Each row is a point on a tangle of strands that fork and nearly touch. The rows are in no order.
In the rows, zero is written as 100.
Points whose rows are less than 80.6 apart are linked; no others are.
Q727: 101; 121; 115; 102; 90; 69; 59; 127; 105; 93; 81; 119; 60; 105; 82; 92; 59; 100; 153; 103; 108
Q496: 61; 101; 96; 81; 59; 94; 79; 94; 99; 123; 135; 111; 136; 113; 121; 94; 88; 137; 44; 104; 95
Q965: 120; 113; 122; 108; 116; 130; 124; 82; 92; 129; 94; 59; 80; 94; 99; 108; 133; 109; 116; 107; 77
Q287: 105; 97; 76; 123; 128; 85; 89; 125; 115; 62; 68; 150; 109; 122; 73; 126; 77; 67; 132; 54; 118
Q485: 79; 136; 94; 101; 93; 100; 75; 123; 108; 86; 127; 142; 120; 105; 72; 83; 76; 114; 97; 68; 126
Q275: 109; 99; 87; 85; 96; 96; 143; 69; 98; 110; 105; 73; 128; 130; 117; 59; 88; 113; 99; 136; 97
Q944: 82; 96; 98; 120; 144; 85; 123; 99; 51; 94; 86; 91; 123; 100; 86; 101; 101; 108; 113; 102; 124
Q7: 84; 95; 108; 107; 128; 116; 93; 74; 105; 110; 98; 122; 56; 107; 85; 103; 110; 76; 109; 110; 98
Q53: 161; 121; 117; 98; 98; 97; 82; 153; 86; 87; 39; 112; 99; 106; 89; 124; 78; 80; 170; 72; 92
Q984: 121; 77; 81; 113; 136; 84; 124; 122; 176; 47; 90; 109; 111; 110; 78; 125; 106; 87; 117; 78; 97
Q815: 140; 105; 98; 134; 126; 77; 106; 104; 141; 88; 60; 112; 118; 128; 65; 122; 95; 105; 132; 90; 94
Q889: 77; 92; 112; 104; 81; 100; 103; 75; 34; 116; 118; 70; 109; 85; 126; 117; 137; 132; 72; 144; 106
Q978: 118; 110; 88; 119; 115; 96; 75; 124; 88; 82; 70; 90; 88; 86; 103; 70; 65; 96; 113; 109; 105
Q615: 128; 106; 67; 136; 138; 98; 99; 123; 179; 42; 67; 136; 110; 131; 112; 130; 82; 48; 135; 52; 91
Q809: 93; 72; 101; 82; 77; 114; 149; 36; 81; 109; 89; 91; 147; 107; 124; 96; 111; 111; 81; 137; 120
Q747: 92; 82; 86; 126; 134; 103; 136; 73; 123; 82; 104; 114; 155; 118; 107; 105; 107; 97; 66; 80; 139
Q933: 99; 87; 70; 67; 77; 96; 97; 112; 128; 101; 106; 90; 101; 100; 113; 62; 67; 89; 69; 93; 105
Q149: 75; 101; 113; 80; 70; 71; 57; 121; 81; 105; 143; 86; 91; 89; 104; 98; 96; 121; 77; 118; 92
Q800: 83; 92; 59; 154; 125; 75; 134; 68; 138; 82; 92; 136; 134; 138; 94; 104; 88; 87; 64; 99; 125
Q701: 104; 111; 112; 77; 99; 128; 101; 87; 74; 129; 119; 72; 88; 77; 124; 100; 119; 94; 99; 105; 61
Q947: 144; 132; 115; 84; 114; 109; 106; 130; 96; 74; 81; 102; 94; 104; 87; 95; 86; 86; 173; 73; 86
Q705: 72; 68; 94; 80; 38; 100; 105; 73; 78; 120; 115; 108; 143; 122; 138; 98; 91; 121; 61; 119; 106
Q893: 89; 79; 58; 124; 122; 91; 98; 84; 127; 74; 80; 136; 71; 107; 88; 97; 94; 59; 94; 89; 110
Q765: 103; 106; 100; 127; 116; 113; 72; 120; 91; 98; 79; 145; 98; 72; 79; 109; 75; 99; 100; 69; 121
Q15: 106; 98; 115; 100; 113; 101; 61; 138; 111; 66; 64; 133; 62; 91; 102; 105; 67; 78; 139; 47; 119
Q604: 94; 115; 76; 83; 73; 80; 91; 133; 99; 94; 130; 90; 100; 97; 112; 55; 71; 99; 97; 98; 95
Q160: 77; 83; 48; 133; 118; 97; 118; 83; 132; 86; 101; 128; 107; 130; 110; 89; 101; 51; 74; 92; 108
Q31: 101; 99; 86; 114; 150; 95; 95; 120; 113; 80; 59; 124; 88; 124; 88; 108; 89; 62; 150; 77; 95
Q36: 86; 89; 122; 83; 65; 117; 108; 49; 55; 139; 103; 73; 129; 92; 140; 129; 125; 130; 77; 125; 81
Q277: 93; 60; 98; 65; 59; 117; 142; 70; 107; 113; 94; 88; 117; 87; 102; 98; 102; 97; 64; 131; 108
Q695: 116; 94; 100; 122; 136; 111; 130; 91; 105; 78; 89; 120; 101; 65; 76; 92; 116; 95; 103; 96; 106
Q74: 98; 77; 82; 82; 73; 137; 81; 91; 120; 106; 95; 108; 98; 89; 118; 77; 80; 80; 58; 115; 97
Q326: 78; 78; 64; 74; 75; 130; 103; 69; 120; 122; 105; 122; 116; 114; 129; 82; 94; 56; 54; 92; 100
Q112: 111; 114; 97; 92; 77; 93; 70; 122; 90; 91; 129; 93; 83; 67; 121; 63; 68; 104; 114; 130; 79
Q490: 111; 121; 123; 88; 85; 70; 67; 136; 83; 87; 92; 76; 50; 81; 95; 89; 82; 127; 152; 110; 91
Q210: 83; 112; 120; 103; 98; 113; 41; 142; 86; 86; 77; 141; 83; 79; 98; 106; 74; 102; 117; 60; 110
Q146: 115; 136; 120; 107; 79; 77; 86; 116; 80; 109; 98; 65; 76; 90; 87; 96; 110; 130; 112; 116; 84
Q784: 102; 135; 146; 93; 65; 75; 66; 145; 87; 111; 136; 69; 81; 80; 100; 108; 119; 138; 104; 123; 53
Q953: 78; 93; 129; 66; 85; 77; 63; 110; 55; 128; 150; 74; 110; 109; 130; 136; 132; 123; 87; 128; 63
Q494: 68; 103; 100; 67; 83; 90; 37; 127; 116; 105; 114; 86; 77; 99; 114; 76; 66; 98; 85; 68; 111
Q296: 93; 107; 101; 109; 143; 103; 122; 107; 73; 92; 86; 99; 103; 115; 83; 100; 104; 85; 142; 77; 94
Q453: 102; 95; 106; 90; 87; 86; 87; 142; 107; 83; 102; 78; 85; 80; 73; 83; 94; 107; 93; 104; 130
Q755: 93; 127; 126; 113; 79; 78; 89; 126; 34; 104; 147; 66; 119; 80; 140; 110; 128; 133; 99; 134; 70
Q607: 120; 76; 101; 47; 83; 116; 125; 95; 123; 108; 111; 87; 97; 79; 92; 89; 113; 104; 78; 111; 103
Q852: 79; 134; 71; 108; 72; 111; 74; 89; 128; 105; 119; 132; 81; 121; 98; 80; 76; 92; 52; 80; 137
Q33: 76; 63; 97; 64; 61; 90; 52; 99; 77; 120; 128; 87; 86; 101; 121; 119; 102; 102; 50; 113; 81
Q861: 135; 121; 104; 101; 108; 113; 126; 104; 114; 93; 63; 107; 91; 97; 71; 118; 117; 92; 166; 83; 85
Q721: 96; 105; 109; 91; 94; 94; 122; 94; 107; 126; 102; 90; 132; 131; 105; 84; 88; 139; 98; 112; 98
Q413: 151; 98; 115; 104; 125; 122; 87; 153; 118; 65; 49; 123; 109; 87; 90; 137; 86; 71; 152; 52; 110
Q960: 116; 90; 85; 141; 134; 81; 128; 78; 141; 89; 78; 109; 106; 125; 85; 105; 101; 90; 115; 124; 96
Q827: 111; 91; 105; 82; 94; 129; 99; 77; 89; 131; 109; 96; 108; 94; 129; 87; 92; 97; 77; 127; 74
Q627: 94; 88; 80; 95; 119; 106; 100; 89; 157; 93; 99; 108; 109; 113; 80; 98; 84; 91; 76; 75; 133
Q710: 75; 87; 103; 88; 109; 106; 80; 88; 119; 106; 111; 115; 74; 103; 75; 102; 83; 97; 83; 85; 121
Q845: 135; 124; 123; 117; 127; 124; 140; 99; 117; 116; 74; 95; 105; 109; 79; 110; 121; 106; 122; 93; 81
Q858: 106; 83; 67; 131; 139; 93; 109; 103; 185; 57; 94; 140; 108; 136; 101; 131; 115; 53; 110; 71; 90
Q640: 74; 125; 107; 101; 82; 61; 53; 160; 92; 76; 112; 114; 78; 113; 93; 89; 74; 113; 124; 86; 121
Q268: 114; 89; 77; 136; 117; 81; 142; 71; 94; 100; 79; 91; 103; 114; 84; 87; 108; 104; 92; 132; 98
Q684: 76; 61; 73; 105; 109; 117; 131; 55; 120; 104; 92; 117; 120; 132; 134; 87; 103; 47; 70; 110; 103
Q920: 124; 102; 109; 89; 33; 127; 115; 69; 56; 124; 104; 46; 89; 71; 135; 121; 140; 111; 73; 130; 65
Q785: 124; 100; 107; 94; 130; 136; 133; 81; 131; 115; 102; 98; 115; 114; 89; 74; 118; 105; 118; 90; 81
Q895: 128; 94; 101; 112; 76; 140; 143; 73; 92; 109; 105; 76; 119; 55; 112; 96; 118; 107; 93; 121; 101
Q456: 88; 93; 109; 99; 129; 126; 115; 73; 130; 143; 101; 108; 113; 129; 97; 89; 101; 84; 84; 89; 90
Q83: 82; 95; 122; 115; 122; 88; 111; 116; 45; 102; 116; 70; 105; 75; 97; 99; 113; 137; 102; 104; 111
Q42: 100; 95; 52; 132; 131; 79; 109; 114; 111; 61; 80; 138; 109; 95; 85; 105; 94; 73; 105; 60; 135
Q345: 77; 120; 110; 101; 86; 79; 53; 124; 91; 100; 131; 119; 110; 98; 85; 103; 78; 122; 110; 103; 107
Q939: 83; 138; 88; 109; 84; 113; 52; 117; 140; 96; 101; 125; 93; 114; 82; 85; 92; 99; 82; 42; 135
Q499: 73; 97; 83; 44; 52; 98; 68; 108; 125; 107; 128; 94; 90; 86; 117; 91; 74; 103; 63; 100; 110
Q109: 92; 124; 95; 96; 87; 85; 82; 112; 39; 102; 137; 72; 77; 72; 126; 115; 121; 96; 109; 136; 74
Q998: 105; 96; 106; 128; 134; 79; 97; 90; 87; 104; 72; 112; 49; 112; 79; 98; 97; 84; 134; 120; 91
Q828: 97; 111; 119; 93; 83; 97; 125; 73; 74; 138; 129; 68; 134; 115; 105; 94; 129; 143; 105; 119; 95
Q865: 41; 107; 66; 82; 72; 107; 83; 61; 114; 110; 139; 130; 96; 137; 94; 97; 93; 83; 58; 91; 130
Q460: 105; 94; 97; 73; 43; 107; 107; 61; 42; 128; 128; 79; 105; 84; 148; 151; 137; 111; 77; 140; 61
Q101: 122; 79; 92; 105; 157; 92; 138; 93; 153; 70; 83; 100; 98; 107; 78; 129; 138; 75; 110; 86; 110
Q404: 81; 92; 120; 82; 99; 101; 85; 87; 26; 132; 141; 65; 88; 92; 144; 141; 139; 122; 79; 127; 85
Q400: 119; 128; 134; 116; 105; 91; 102; 140; 89; 111; 78; 107; 109; 116; 65; 106; 105; 134; 137; 75; 88
Q560: 101; 54; 99; 129; 149; 103; 157; 61; 159; 98; 90; 111; 109; 111; 98; 120; 147; 66; 88; 95; 101
Q594: 126; 94; 114; 137; 96; 129; 118; 79; 96; 115; 79; 106; 109; 79; 103; 86; 113; 123; 77; 117; 97
Q13: 114; 95; 123; 105; 112; 109; 76; 133; 95; 86; 59; 85; 65; 74; 95; 90; 84; 92; 130; 75; 102
Q39: 119; 102; 105; 87; 50; 115; 138; 73; 84; 111; 122; 63; 90; 63; 109; 101; 119; 130; 84; 135; 83
Q475: 122; 120; 123; 99; 89; 109; 144; 51; 69; 129; 108; 54; 96; 127; 92; 96; 133; 116; 106; 122; 88
Q492: 78; 83; 85; 99; 76; 112; 123; 64; 80; 107; 118; 113; 144; 95; 133; 81; 94; 108; 74; 118; 130
Q153: 101; 65; 99; 103; 113; 110; 158; 52; 126; 101; 95; 102; 124; 123; 105; 98; 128; 78; 90; 116; 110
Q230: 67; 82; 95; 79; 86; 105; 70; 67; 80; 130; 113; 111; 79; 103; 103; 110; 92; 98; 66; 116; 109
Q501: 87; 100; 96; 102; 88; 105; 108; 99; 80; 89; 137; 112; 132; 70; 104; 85; 85; 110; 68; 108; 114
Q523: 93; 115; 115; 108; 108; 78; 77; 147; 38; 88; 122; 83; 89; 60; 101; 105; 103; 113; 117; 117; 99
Q532: 99; 127; 147; 60; 86; 90; 87; 119; 68; 121; 152; 73; 93; 83; 113; 126; 134; 125; 118; 112; 62
Q235: 111; 95; 119; 60; 86; 112; 98; 111; 97; 100; 111; 53; 62; 75; 86; 95; 103; 106; 93; 109; 107
Q780: 125; 83; 99; 112; 138; 106; 99; 104; 105; 68; 62; 111; 73; 62; 82; 103; 98; 79; 119; 75; 113
Q498: 93; 115; 139; 95; 114; 81; 71; 147; 71; 114; 77; 83; 86; 101; 70; 115; 119; 121; 136; 77; 95
Q977: 122; 115; 123; 108; 100; 93; 76; 123; 140; 105; 69; 117; 104; 124; 72; 104; 79; 118; 126; 84; 83
Q542: 109; 86; 78; 113; 123; 88; 115; 94; 92; 83; 83; 77; 83; 94; 103; 69; 91; 81; 95; 123; 98
Q320: 101; 120; 95; 103; 112; 83; 97; 122; 137; 98; 71; 105; 97; 134; 85; 93; 74; 103; 94; 69; 123
Q154: 87; 112; 96; 102; 115; 113; 114; 94; 93; 99; 121; 113; 105; 72; 83; 89; 101; 113; 110; 108; 101

A fork is a point with three links. Follow the links from the first point to the second and name the forks in between, in order.
Q15; Q33 => Q13, Q977, Q710
Q747; Q615 => Q160, Q684
Q101; Q828 => Q684, Q74, Q965
Q998; Q852 => Q710, Q345

Follow the links from the first point to the second, and from the first to the third. Name the last point that the two ways share.
Q615; Q275; Q944 => Q684
Q765; Q889; Q453 => Q13
Q721; Q560; Q31 => Q684
Q460; Q710; Q865 => Q345
Q287; Q475; Q494 => Q74
Q112; Q275; Q83 => Q74
Q496; Q490; Q210 => Q13

A fork is a point with three links, a tip a point with one. Leave the first point through the second and follow the links. Name the first fork or tip that comes.
Q490; Q146 => Q594
Q594; Q895 => Q345
Q755; Q109 => Q160
Q893; Q42 => Q755
